Points on a hilly landscape, in no order, each with its height.
From any point a ball takes the steepest step (drop divided by distance) to one of its 2 nearest points. It stops when none of these is lower. Distance is the straight distance between rows; heights are no part of it.
pef h=9.2: [ 94  91 114 116 114  64 118  93 141  97 118 118 130 102 116 108  99 104
 109  86 102  63  58 104  84 106 103 101  75  95  99 116  94]
vab h=19.3: [ 92 109  90 106 129 136 110 140  82 106  71  83  62  95 120 120  94 120
  92 106 107  82 108  99 103 128 125 132 116  80  97  89 124]
febe h=49.4: [104 103 109  83  96 100  94 115  83 125  82  98 112  95  87 100  76  95
 108 103 110 131 107 102  93 117 105 103 110  64 111  80  87]
Gefa h=18.5: [107 100 113 101 101  85  92  89 121  91 115 110 113 119 103 104  86  79
 126 100  90  91  96 103  93  84  94  95  97 102  85  97  85]
fifub h=75.2: [ 88 119 128  94  85 117  87 104  97  73  95  87 105 110  85 135  87  68
  73  93 152 138  92  95 125  90  69  77 132 121 119  80  74]
zirod h=54.2: [114 109 132 106 124 131  90  75  95  65 134  93  91 138 100 122  96  77
 134  99 121  79  76 119  91  55 105  88 124  96 126 100 104]
linem h=38.1: [114 101  98  83  60 104  90  80  73  87  81 116 106  98  76  81  89  66
  96  83 143 124 106 120 119  91  87  90 134  91 119  68  86]
tipul h=59.3: [107  82  58  88 104 110 111  94  65 123  56 124  85  74 101  52 116 125
  84 100 102  96 109 114  96 115 120 116  84  67 113 100 141]
losid h=53.3: [115 116 136 106 112 116  86  79 107  59 128  93 109 131  96 125  83  64
 126 103 115  79  76 109  91  61  88  91 118 112 109  95  81]
nunos h=71.4: [ 97  84  86 118  73  42 117  70 143  74 117 121 116  81  92 104 126  73
  83  75 117  87  62  95 108 104  80 100  87 132  90 130  93]
lodo h=59.5: [102  94  57 113 122 118  89  96 107  69 112 106  51 133 120 104 130 108
 101  96  82  63 109 120 108  75 114 133 109 135  88 103 141]
biba h=47.2: [108  77  88  88  79  59  93  52 102  98 109 132 112  89  96  74 109  77
 128  81  98  93  75 108  95  84 108 101  85  80  89 112  98]
kif h=69.7: [ 87 121 138 111 115 108 108 146 133 109 121  74 115 126 125 124  77 125
  93 131  76  84 103  83  90 133  85  96  84 133  79 104  74]
rudu h=11.6: [ 86 115  87 109 106 137 125 147  68 101  67  81  55  69 127 110  89 122
  78  99 115  87 116  95 109 153 119 121 125  77  99  89 131]
Nakel h=39.5: [110  78  63  94  61  83 101  80  85  97  89 119  89 104  89  69 112  85
 105  88 104 115 120 112 120  97  92 113 100 118  89  92 112]
Val h=16.5: [ 73  90  86 123 120  93 119 104 135  89  98 105  98 101 100 125 125 101
  79  83 124  88  62 107 116 105  87 115 109 112 119 112 119]
vaza h=10.5: [ 85  89 113 112 120  74 120 100 129 116 107 113 125  98 113 109  94 108
 107  83 105  80  54 107  84 113 119 108  78  64 112 115 103]
roz h=79.0: [ 91 122 124  90  74 130  83 119  85  90  89  86  93 122  88 123  84  83
  69 104 143 137 115  96 129  98  80  86 140 119 118  73  84]
bemi h=1.8: [126 108  90  87 143 156  90  98  63  97  72 102  60 111  96  91 104 128
  98 110 113 107 115 125  90  70 132  99 119  77 135  81 118]
rad h=31.7: [100 113 111  92 130 105 101 116  74 155  87  75  93  63 116  93 100 136
 101 129  47  94 129  68  73  96 130 108  76  67  76  92  96]
madid h=71.5: [ 79 125 129  96  79 112  91 120 113 105 118  77  99 134 104 124  79  94
  79 131  99 117 116  87 112 112  87  92 123 137  95 108  73]
Guba h=1.2: [106  98  51  97 105 124 119 112  61  96  60 109  58  80 120  67 114 117
  72  93 106  77 113 117 108 129 118 126 108  84 103  97 150]
mepon h=41.2: [ 98 101  95  76  74  67  88  98  76 153 102  97 117  87  88  79  97 111
 112 114  57 120 129  82  92 111 105  88  73  90  76 114  89]
Vepa h=14.5: [ 96  89 101 107 125 100 103  94 115 102 101 111  99 121 107 109  97 107
 119  95 100  87  83 112  93  89 118 109  99  79 106 102 116]
Lorif h=21.6: [ 99  78 107  98  85  73  96  57 100  91 103 124  91  96  90  74 117  86
 113  60 115  83  36 118  99  93 118 105  97  72 124 115 107]
zasi h=37.4: [ 88 122 110  71 101 105  93 123  65 149  91  68  88  93 106  91  90 120
 103 129  68 110 136  77  87 116 114  97 101  82  82 106  78]
kobu h=16.8: [ 98 101 116 111 115  93 102  97 124  93 109 104 116 117 103 120  84  88
 116  96 103  89  81 106  92  92 100 103 101  93 102 101  91]
fozas h=46.2: [103  68  72  89  82  65 103  59  93 107  92 134 105  91  97  68 116  95
 117  80 103 103  87 115 100  90 108 108  88  80  99 106 120]
Fitu h=46.0: [105 105 119  83 117  98  89 114  83 131  90  98 125  92  91 103  74 100
 119 106  91 130 102  99  74 108 112  99 101  42 106  85  80]
rimiv h=70.0: [ 95 122 151 115 128 105 115 140 140  95 120  72 136 123 121 133  77 122
  93 120  88  94  91  92  85 128  76  91  86 130  92  96  66]
Zimop h=23.6: [ 97  94  98 103  78  91 106  91 106  84  90 111 106  98  88 113  99  75
  90  80 139 116  83 104 121  95  86 105 125 106 113  93  95]
Doz h=63.8: [124  95 107 103 104  96  78  72 124  65 130 117  99 137 108  93 103  86
 141 101  75  74 115 105  93  52  89  85  95 137  70  98  92]
Tifet h=80.3: [110 117 132 116 142 134  96 114 110  85 113  87 103 145 109 135  81 102
 127 116  95  82 101 106  78  76 104  98 106  95 107  93 101]
volef h=30.2: [ 97 117 120  91 128 108 101 129  89 146  94  75 103  88 124  99  96 134
 110 131  40  80 127  63  70 101 123 100  73  72  65  96  91]
sar h=69.4: [ 71  82  87 109 106  95 131 117 125  93  80 100 115  65  96 120 117 112
  57  78 151 122  61  93 115 139  92 105 100  82 136 119 115]
lom h=10.6: [ 84 113 104 131 141 123 111 129 142  77 111  78 104 116 104 150 109 105
  78 114 103  84  88  96 112 113  76 104 110 135 100  97 101]
rom h=61.6: [104  94  62  93  63 104 118 112  70 128  57 110 114  63  79  58  91 112
  84  97 121 116 113 109 111 146 107 106  88  52 119  95 131]
Vinu h=83.3: [ 95 112 104  92  55 129  93 111  82  81  80 102 101 107  79 103  92  75
  62  91 156 135 117  98 138  99  76  79 139 110 127  71  93]
fuvep h=68.2: [ 74  82  79 111  89 111 127 131 112  97  72 103 113  59  98 110 106 118
  56  87 147 119  76  90 122 150  91 113 101  76 136 114 128]
nuvi h=73.5: [ 82 125 116  81  64 114  87 117  86 115 108  78  89 128 101 114  80  99
  83 132 108 126 128  87 113 115  96  98 132 124  97 107  74]
sibu h=57.2: [ 99 103 104 125 130 111 100 104 131  79 117 101  95 138 107 127  99 100
 114 105  99  69  95 110  98  79  93 107 108 122  98  99 109]
mazub h=70.8: [ 94  95 110 117  92  62 115  95 160  70 129  91 127  93 101 118 118  91
  79  94 103  92  83  86 109 118  64  78  84 152  84 115  76]
bop h=10.7: [ 74  98  90 112 130 107 115 112 151  55 111  68 108  99  93 148 130  98
  64  98 127 112  79  89 113 129  73  82 103 124 107 107  92]
Faf h=27.7: [101 100 113 110 100  88  91 117 137  89 129 104 102 140 121 106  97 108
 118 114  67  63 117  90  99  95  74  95  85 162  60 100  87]
nim h=69.3: [ 78 114 115 113  97 106 106 141 120 117 117  76  94 108 119 120  83 113
  87 126  80  88 110  78 103 139  99 107  88 119  77 112  94]
Tele h=62.5: [ 98 103 104 117  87  94  93  87 132  63 122 100  94 133  92 120 106  64
  97  93 104  92 101 104 121  71  66  94 122 162  87  94  86]
soro h=54.0: [109 111 127 110 103  97  92  76 116  62 120  98 113 114  92 126  91  59
 109  92 122  83  65 104 101  75  84  94 116 116 106 101  73]
ketal h=15.6: [ 93  92 102 120 148 133 101 107 113  93 116  94  62 140 110 109 121 128
 116  84  90  70  78 124  94  75 124 106 101  92 126 105 153]
roga h=52.5: [115 119 144 103 113 111  84  95 117  64 130  94 117 139 107 119  75  79
 134 110  91  81  94 105  83  68  79  85 106 122  92  90  71]
mev h=11.5: [129 115  85  83 137 156  87 102  61  89  74  88  45 103 101  98 100 119
  93 119  98 105 135 111  91  62 125 105 115  98 112  76  99]
bor h=23.8: [104 123 105  79 131 134  93 114  72 111  92  62  49 104 124 102  97 115
 101 125  59  89 144  85  93  76 122 102 108 106  78  89  84]
supe h=23.3: [114  93  79  84 105 102  91  94  65 126  75 106  79  76  97  73 110 116
  99 114  73 110 133  94  92  89 117 109  84  93  88  93 105]
viku h=51.7: [118 109 149  94 104  84  90  94 120  79 133 100 147 106 116  98  78  86
 138  98  90  72  67  93  67  93  86  96  74 105  88 106  49]
tipib h=71.7: [ 92  81  86 116  55  46 116  76 138  72 118 106 118  74  84 105 122  72
  76  75 120 113  77  84 116 112  73  91  83 138  93 131  89]
tes h=54.9: [ 98 108  79  70  57  93  89  98  50 136  87  91  90  89  85  64  99 113
  97 116  86 123 144  93 107 119 101  92  99 106  92 112  86]
bitut h=39.6: [ 93 105  97  79  85  87  94 115  75 150  93  84 100  86  97  87  93 117
 108 119  67 115 127  78  92 123 112  99  81  81  79 108  93]
rekim h=7.8: [ 82 111 108 119 138 118 113 122 151  60 117  64 113 113 101 154 119 103
  69 111 111 100  86  89 114 121  67  81 105 136 100 100  87]
Zada h=66.4: [ 86  94  98 105  76 107 116 133 105 110  77  95 113  72  92 114  83 110
  71  95 136 131  94  87 119 142  95 110 104  79 125 100 109]
Lizal h=20.0: [110  88  87  92 115 100  92  94  90 117  84 111  94 101 100  92 104 108
 115 107  85 108 113 102  90  92 119 110  92  76  92  93 109]
Tovu h=56.4: [102 103 107 119 122 115  95  90 117  66 113  99  88 140  96 132 102  84
 110  97 116  79  88 119 107  63  91 104 128 126 113  94 110]
pasub h=79.9: [117 108 116 105 129 124  86  92 105  83 112  97  95 138 103 117  90  95
 131 110  90  93 109 108  86  65 110  94 109  97  98  91 102]
pinet h=60.4: [101  94  69 117 107 107  89 101 119  72 114 104  66 133 112 107 119  91
 103 101  79  67 118 109 114  79  99 125 105 146  73 100 122]
beni h=70.3: [100 116 157 111 127  88 120 130 143  93 122  73 155 105 126 126  80 118
  97 105  96  97  78  95  75 130  79  88  77 120  94  98  59]
fede h=14.1: [ 72  96  82 123 130 108 117 113 141  76 102  91 101  96  98 140 129 103
  68  94 123  98  71  98 118 120  78 108 110 121 113 109 111]
vef h=50.9: [113 108 134  84 101  85  80  90 109  96 126 101 140 104 104  89  76  76
 137 101  76  97  90  95  75  87  93  85  85  81  85  98  59]
niz h=57.9: [ 84  96  82 128 135 113 100 111 130  85 114 104  78 133 114 120 119 113
 103  99  91  55  87 117 103  89 104 125 104 122 101 105 135]
laroz h=41.6: [100  92  96  86 102  76 100 112  91 147  88 104 123  80  98  94  91 114
 116 108  74 116 109  85  81 119 116 103  70  56  87 101 102]
lavud h=8.5: [109 100 129 115 139 121 101  89 118  85 137 109 103 133 120 107 108 118
 144  91  89  65  71 112  75  69 113  80  89  90 109 113 117]
fimo h=28.7: [ 87 103 103 117  87  92  98 118 138  93 131  92  98 127 112 112 100  98
  93 116  77  76 112  89 115 111  75  99  94 163  68 109  92]
dib h=48.3: [115  83  97  85 102  89  79  44  89  94 113 126 104  90  93  71 113  83
 134  89  96 105  81 113  90  66 114  91  99  75 100 105  95]
poge h=29.5: [110  99 107  85 109  82  83 104  60 160  85 101 117  58  82  77  94 123
 104 119  62 128 127  83  71  95 110  96  84  60  94  95  88]
rizo h=55.1: [107 101 120 105  79  59 105  79 131  78 115 102 129  76  89 109 100  59
  87  83 124 103  60  89 101 111  89  93  92 115  98 123  66]
dop h=70.5: [ 77 135 138 102  99 117  99 136 121 105 121  68 103 133 116 129  77 111
  78 142  89 100 113  82 101 124  87  94 114 137  86 112  71]
duz h=28.6: [104 107 121  92  82  96  93  90  95  86  93 103 117  90  85 115  83  62
  96  81 144 119  70 102 110  97  91  98 125  86 121  89  74]
nur h=61.4: [104  99  85 115  93 105  86  94 121  68 118 101  74 146  98 112 108  76
 104 100  90  84 120 109 120  68  85 111 118 162  78  92 102]
sazoz h=67.8: [ 87  98  97 108  84 109 112 136 100 119  84  89  97  84 101 115  84 112
  83 105 115 118 102  86 115 144 102 119 101  87 107  99 111]
zimub h=26.8: [105  89 107 101  89  69  94  99 135  96 126 117 117 124 115  94  96  99
 127 104  66  70 110  88  94  92  82  90  71 139  61 102  90]
fomin h=42.8: [107  94  64  98  52 107 102 100  75  89  87 106  79 106  89  72 108  90
  84  92 111 112 129 106 133 110  91 112 115 128  97  88 114]
Nidi h=71.1: [ 92  92  87 124  87  66 111  83 152  64 123 108 109  99  93 115 126  76
  85  86 110  87  79  96 116  95  65  94  99 154  86 114  90]
doran h=6.8: [106 111  55  93 104 138 126 117  53  99  53  99  58  69 112  64 102 110
  66 100 111  82 126 117 107 132 121 113 110  69 109  89 137]
sunep h=55.3: [101 108 123 121 132 127 100  89 107  65 123  92  84 143  98 140 106  85
 112  95 126  75  75 124 100  59  95  97 132 113 136  98 117]
Kes h=56.3: [ 80 122 131  77  74  99  96 144  83 145  97  71 125  91  92 109  57 118
  85 119 113 149 111  86  88 148 105  96 109  59 122 103  72]
fisir h=79.2: [110 104 105 102 120 126  87  98  95  85  96  95  83 135  97 123  88  92
 115 106 108 101 110 114  99  72 111 107 121 101 105  82 103]
ras h=24.4: [ 97  81  80 103  47  64 114  85 106  97  93 117 113  80  86  89 101  82
  96  76 127 123  88 100 123 112  84 108  99 105 104 107 103]
geb h=13.3: [ 82 110 105 134 153 127 112 123 135  80 109  84  98 126 106 150 113 111
  88 108 108  68  78 109 106 100  86 112 114 123 117 100 115]
dalev h=33.3: [107 111 108  89 121 101  92 111  53 161  82  85  89  46  97  75  95 137
  91 128  57 112 136  81  69  80 121 106  89  72  95  90  86]
buk h=56.7: [103 100  69  82  64 101 102 104  53 124  73  97  81  76  89  60 101 111
  93 104  92 114 137  99 111 128 105 101  89  99  93  99 107]
luv h=10.8: [100 118  59  97  89 130 133 119  45  88  65  87  44  66 123  70  97 109
  70  93 103  84 142 112 113 134 112 102 114  89  96  87 131]
Rek h=52.0: [117 112 144 102 112  99  91  92 122  67 132 100 131 121 113 111  77  84
 138 102  95  71  76 100  76  79  80  90  92 115  92 100  61]
fuseg h=18.0: [124 105 116  84 131 125  70  79  64 102  98 107 107  95  86  93  90  98
 125 108 101 129 104 114  77  68 115  87 118  61 117  81  87]
Nofaf h=43.9: [101  77  73  83  61  43  96  70  90 133 105 121 129  79  87  70 106  95
 122  92  65 113 110  91  98 101  99  94  54  95  70 109 108]
kunef h=63.3: [111  98 108 107  80  82  82  71 126  63 130 110  97 138  97  98  99  62
 124  94  88  81 108 108 109  60  75  89 110 153  74  95  80]
tufod h=7.3: [ 97  88 114 116 131  97 103  89 131  90 130 118 104 129 120 101 113 122
 134  86  86  55  71 111  81  76 111  91  81  96 100 113 120]
noke h=45.0: [106  68  62  88  71  53 100  62  90 116  96 131 112  84  92  66 117  94
 119  88  83 108 103 102 101  92 101 105  67  96  78 106 119]
gazuv h=60.3: [108  86  61  88  87 105 114  98  70 123  56 123 101  77  87  55 104 112
  90  95 116 108 110 119 103 123 111 110  93  59 119  93 131]
musu h=11.1: [126 104 103  85 137 141  80  79  63 100  85 113  84 102  90  88  99 114
 115 105 113 122 108 126  83  64 125  88 119  70 135  82 108]
Bebov h=25.9: [ 97  83  87 106  81  61 105  96 133 106 118 118 117 109 107  94 101  93
 116  97  79  80 102  93 101 100  93 103  68 122  65 107 107]
nom h=57.8: [105 104  53  87  78 109 115 105  44 117  62  99  74  56 100  50 103 114
  83 101  90 100 136 101 107 128 109 105  82  89  94  99 124]
kime h=12.2: [ 84  86 100 111 122  89 115 108 121 118  95 111 110 107 111 112  97 113
 106  90 106  89  71 109  95 111 117 117  91  69 111 108 117]
vuzo h=24.8: [ 89 100  84 114 131 135 106 127  93  96  79  95  66 114 114 120 105 119
  89  99 112  79  91 113 110 112 119 136 122  93 113  94 134]
lopi h=25.1: [ 88  96 102 100  54  79 100  98 114 104 115  98 108 108  91 103  89  82
  93  98 103 125 109  93 122 109  82  96 104 128  93 110  86]
sof h=70.7: [101  90 118 117  97  49 122 103 160  86 129  95 146  82 116 113 111 109
  89  93 102  80  76  87  92 130  77  87  62 139  81 115  78]
lenu h=18.6: [120 124 108  83 135 144  81 111  67 101  84  71  56 115 101 106  92 112
 104 125  82 108 138  97  85  65 120 101 116  97  99  75  87]
nofo h=26.4: [100 113  89  79 117 117 101 105  61 120  88  74  52  75 129  88 104 118
  96 118  54  90 145  84  99  91 119 106  94 107  74  95  95]
tiv h=26.5: [108  97 112  90  96  92  91  78  93  94  98 109 112 100  90 103  84  74
 120  88 123 108  77 112  96  91 104 103 116  71 116  91  82]
Gadef h=65.2: [137 105  94  99 130 122  75  70  95  89 110 108  73 113 102  92 113 108
 118 117  67 107 129 105  89  39 121  91  99 118  86  95 105]
sufu h=58.6: [111  96  51  87 100 115 114  99  47 120  52 116  77  51  98  44 109 118
  75 106  93  94 129 107  94 111 117 111  79  75 107  99 132]
Mipi h=54.5: [111 112 130 108  94  80  97  79 127  61 121  97 124 100  90 118  96  56
  96  92 118  85  60  96 100  92  80  89 103 128  98 111  59]
kopof h=27.8: [ 90 112  96  88 123 109 108 113  74 126  95  71  63  74 139  98 105 123
 102 118  44  73 138  76  93 100 126 105  84  99  59  99 107]
Zikav h=21.4: [101 100 112  90  70  75  88  86 108 102 115 103 113 115  92  97  83  68
 116  97  92 116 107 102 105  94  87  91 104 112  87  98  76]
Vid h=12.7: [111  96 110 107 144 137  97  87  97  95 117  99  65 132 105  99 120 122
 127  84  94  95  82 126  91  62 130  87 105  85 128 104 142]
faza h=63.2: [ 91  96  71  99  32  93 110 116  71 127  74  95 115  60  80  67  82 125
  83  94 114 124 118  93 120 158 102 102  81  68 114 109 120]
Tabe h=56.2: [ 85  84  85 121  93  66 121  98 142  97 112 110 115  90 102 114 110  94
  89  89 111  91  75  97 111 112  87 112  87 117  92 116 107]
kol h=26.6: [116  94  75  82  85  92  90  93  46 141  68 115  95  53  76  51 104 115
  92 109  79 121 140  97  90  91 103  98  79  90 101  96 100]
buvut h=27.5: [ 92  88  85 101  43  81 106 104  99 105  98 103 106  91  86  92  95  92
  89  89 116 129 107  93 125 120  86 106 101 113 103 105 102]
fiz h=16.9: [ 76 103 112 130 153 128 116 121 120  91 101  86  90 127 103 146 111 115
  88  94 118  74  65 117 104  97  99 114 119 100 139 102 126]
gen h=46.3: [101 103  66 106  62 124 109 118  70  83  81  99  67  94  99  80 108  97
  71  93 114 102 127 103 132 126  98 118 122 120 100  89 125]
nula h=51.0: [100 107  94  70  48  92  86 101  62 128  94  97 103 102  77  74  86  98
  96 110 106 138 135 103 109 119  92  86 116  99 105  98  79]
geza h=21.7: [101  81  82  99  52  55 118  73 103  92  88 130 114  73  87  84 113  79
  92  64 139 108  63 106 115 111  92 110 103  90 115 117 104]
pok h=30.4: [105 100  95  96  72 112 103  90  87  78  73 119 104  98  82  99 101  74
  82  76 160 113  88 116 127  90  88  94 138  94 130  78 101]
zif h=9.9: [113 103 127 108 144 133  97  84 102  97 127 103  97 127 112 103 110 115
 141  94  87  87  80 113  78  64 126  80  97  73 115 110 121]
Kib h=24.9: [103  77  83  97 100  71 100  88 118 114 108 123 115 103 110  89 110 107
 121 103  65  79 108  90  90  91 110 102  63  98  65 105 118]
Fabab h=25.6: [118 106 126  92 119  89  73  99  64 153 101 102 118  64  85  78  91 120
 103 126  51 129 126  87  62  75 114  91  94  65  91  90  78]
Babik h=17.0: [101  79  90  97 117  99  99  83  99 107  89 119  91 112 105  89 110 113
 116  91  98  98  89 117  96  87 122 110  99  73 109 101 124]
zak h=21.8: [ 71 102  84 129 146 130 107 128 111  93  96  93  64 117 118 130 121 123
  85  93 103  63  76 117 110 113 112 137 118 106 123 103 148]
vez h=68.7: [ 82 102  98 119 104 105 111 136 115 113  99  85  90  97 110 124  88 109
  86 112  97  97  99  87 110 136 105 121  94 102  88 104 113]
manag h=72.9: [ 96  91 104  99  69  69 106  79 120  59 101 100 116  68  77 115 115  60
  67  73 149 131  65  82 110 120  79  81 100 118 111 125  70]
Nam h=64.2: [124  99 113 106 120 108  84  68 119  68 134 116 103 133 112  97 106  95
 147 101  84  74  98 109  87  51 101  82  99 116  86 106 103]
Mozo h=43.3: [105  98 114  91 121  87  94 104 101 133 100 108 133  90 103 100  86 106
 124 106  74 111  98  90  71 104 117  98  78  46  93  97  90]
zuk h=64.6: [134 102 100 101 129 118  80  57 105  81 128 118  91 120 109  88 120 102
 138 103  75  95 106 112  90  36 117  79 100 113  88 106 113]
Zan h=73.0: [ 83 104 116 106  96 108 104 112 119  82  99  85 108 102  89 135  93  82
  70  97 134 133  88  89 121 108  76  87 118 119 113  94  83]
gis h=21.3: [117  98 111  94 118  90  80  85  88 131 103 112 118  83  97  84 102 110
 118 119  55 114 120  88  73  74 116  92  82  74  83  94  92]
tored h=42.7: [ 93  93  87  79  60  46  91  91  92 152 113 105 137  83  92  78  95 112
 116 105  53 111 118  78  94 116 103  84  51  95  67 121  98]
vapo h=23.5: [111  87  99  97 119  84  92  83 107 122 105 122 119  95 109  88 111 115
 124 110  62  93 106  89  79  78 122  96  71  76  77 100 112]
mure h=50.1: [121  99 120  88 109  97  75  63 102  91 129 112 129  97 100  83  97  81
 144 103  79  94  85  97  77  66 106  85  91  74  87 102  75]
pesa h=8.4: [ 93  90 122 124 123  76 112  87 140  85 128 117 113 115 115 106 113 113
 116  77  99  46  45 111  80  97 101  94  77 103 110 118 103]
Dumi h=53.0: [ 91 111 116  87  80 102 100 137  87 139  87  83 112  90  92 107  68 111
  94 110 110 136 110  88  97 141 106 103 103  66 112  93  87]
Lipav h=58.7: [ 96  87  68 111 133 119  92  98 108  86 106 107  57 129 121 100 129 123
 103  94  80  64  95 119 102  81 124 127 101 111  98 108 150]
dem h=64.5: [ 93  89  83  99  48  91 113 119  92 122  80 101 116  71  86  87  84 112
  86  92 123 129 104  93 119 145  96 109  90  77 117 102 114]
tesom h=19.6: [ 87  91  90 114 100  98 110 101 119  87  92 108 100 104  95 122 107  90
  87  85 131 104  77 106 118  98  88 114 119 111 114 100 108]
dosof h=23.0: [114  97 115  83 113 113  77  65  77  93 107 108 107 100  89  91  93  83
 133  94 115 111  78 117  87  74 116  93 117  60 121  91  87]
liv h=34.3: [ 98 130 126  72 117 108  85 112  69 147  99  67  93  98 106  88  95 122
 101 140  47 107 144  76  73  81 113  91 107  90  79 102  66]
Livi h=55.7: [ 92  92 107 114  95  63 122  95 140  88 108 100 129  75  96 120 104  84
  79  83 126 107  65  91 104 121  91  96  89 105 105 122  87]
bov h=34.4: [116  83  63  83  63  86 102  77  63 113  69 129 110  76  71  45 101  88
 101  91 114 124 121 121 106 105  93  94  94  81 111  87 108]
viz h=37.0: [119  81  51  87  58  85 101  70  61 101  75 129  94  89  77  40 112  88
  97  89 101 121 130 118 113  94  91 101  89 111 100  91 113]
bur h=70.6: [102 105 139 115 117  71 121 113 150  89 123  85 150  91 118 120  91 106
  94  98 103  88  73  91  84 128  82  90  74 119  92 107  68]
buniv h=2.4: [ 92 111  74 108  83 127 120 131  65  92  74  88  55  75 119  93  99 111
  74  94 109  91 126  99 119 144 107 118 121  98  95  91 130]
sif h=75.7: [ 94 112 105  84  74 113  91 119  79 119  91  83  83 116  93 100  85  97
  93 114 104 122 127  95 112 116 102 102 121 109  98  89  85]
Fifif h=86.5: [ 89 111  95 101  72 147  98 127  86  73  73  97  90 104  84 112 101  86
  52  93 157 124 116  95 140 106  79  89 135 112 125  76 107]
sig h=71.6: [ 81  93 111  98  90  94 110 105 120  71  94  84 116  79  84 130 101  82
  61  86 151 142  80  84 114 122  78  78 106 107 122 107  78]
pero h=1.7: [ 98  91  51 106  82 112 119 115  73 102  68 113  80  79 112  73 114 114
  75  89 114  87 104 111 117 141 107 131 104  85 103 102 152]
verif h=49.3: [121  95 113  93 118  97  77  49  93 109 130 125 127  78 101  69 116  99
 139 100  76 100  76 101  78  57 122  82  88  68  93 110  93]
Nopa h=30.3: [112 121 131  81 122 104  73 106  57 151  99  83  99  80  88  81  89 122
  96 134  52 125 139  85  64  67 111  89 109  80  91  91  65]
kuze h=30.7: [116  94  71  79  67  93  91  86  46 127  71 125 106  66  60  38  97  94
  93  99  97 131 140 114  97  99  93  82  93  87 113  91  92]
pag h=72.2: [ 88  85  99 102  45  64 108  79 118  67 109 101 112  77  78 106 111  65
  72  75 134 135  84  81 122 109  68  81 100 134 108 123  75]
pakek h=70.4: [ 75  84  94 104 101 102 121 117 125  76  84  87 114  69  88 130 109 102
  57  88 152 136  76  84 116 136  82  91 101  95 129 111  97]
Mer h=19.5: [100  77  91  97  65  59 107  62  99  92  90 134 100  86  89  75 120  80
  96  57 131  91  44 114 108 101 103 110 107  82 124 117 107]
Musa h=77.8: [108 111 105  89 106 124  85 113  82 104  85  85  77 126  94 110  86  95
 104 112  99 113 125 103 101  92 109 106 120 101  97  76  92]
Paze h=18.3: [ 77  94 106 127 148 129 108 120 116  96 106  90  71 133 107 126 115 123
 100  85 104  68  67 123 100  93 114 119 110  93 139 101 144]
dar h=44.9: [109 100 102  74  55  91  85  86  71 107  92 108 109  99  75  77  86  73
 105  93 117 136 118 111 111 103  87  86 122  96 110  78  77]
Zetus h=29.0: [ 90 116 112  87 120 101 106 120  88 139 105  74  89  80 139  95 105 133
 108 128  30  61 134  61  83 102 123  97  70  99  51 101 101]

Two balls start at each pair of points below. Name the first point that both come to, or write none.
Fitu, mepon -> bitut
fifub, lopi -> none
Nakel, Zikav -> Vepa
kobu, Lizal -> Vepa
Paze, Babik -> tufod
Zada, febe -> none

Call two points neighbours if one is among the 2 nearest of the other. Go from one point of each pair to the other, from neighbour to neighbour, staying as low as possible. Name the highest point that can't be avoided.
Mer, Fabab -> dalev
rekim, Guba -> vuzo
bemi, Mer -> duz
Mer, buniv -> buvut
tufod, rekim -> Paze
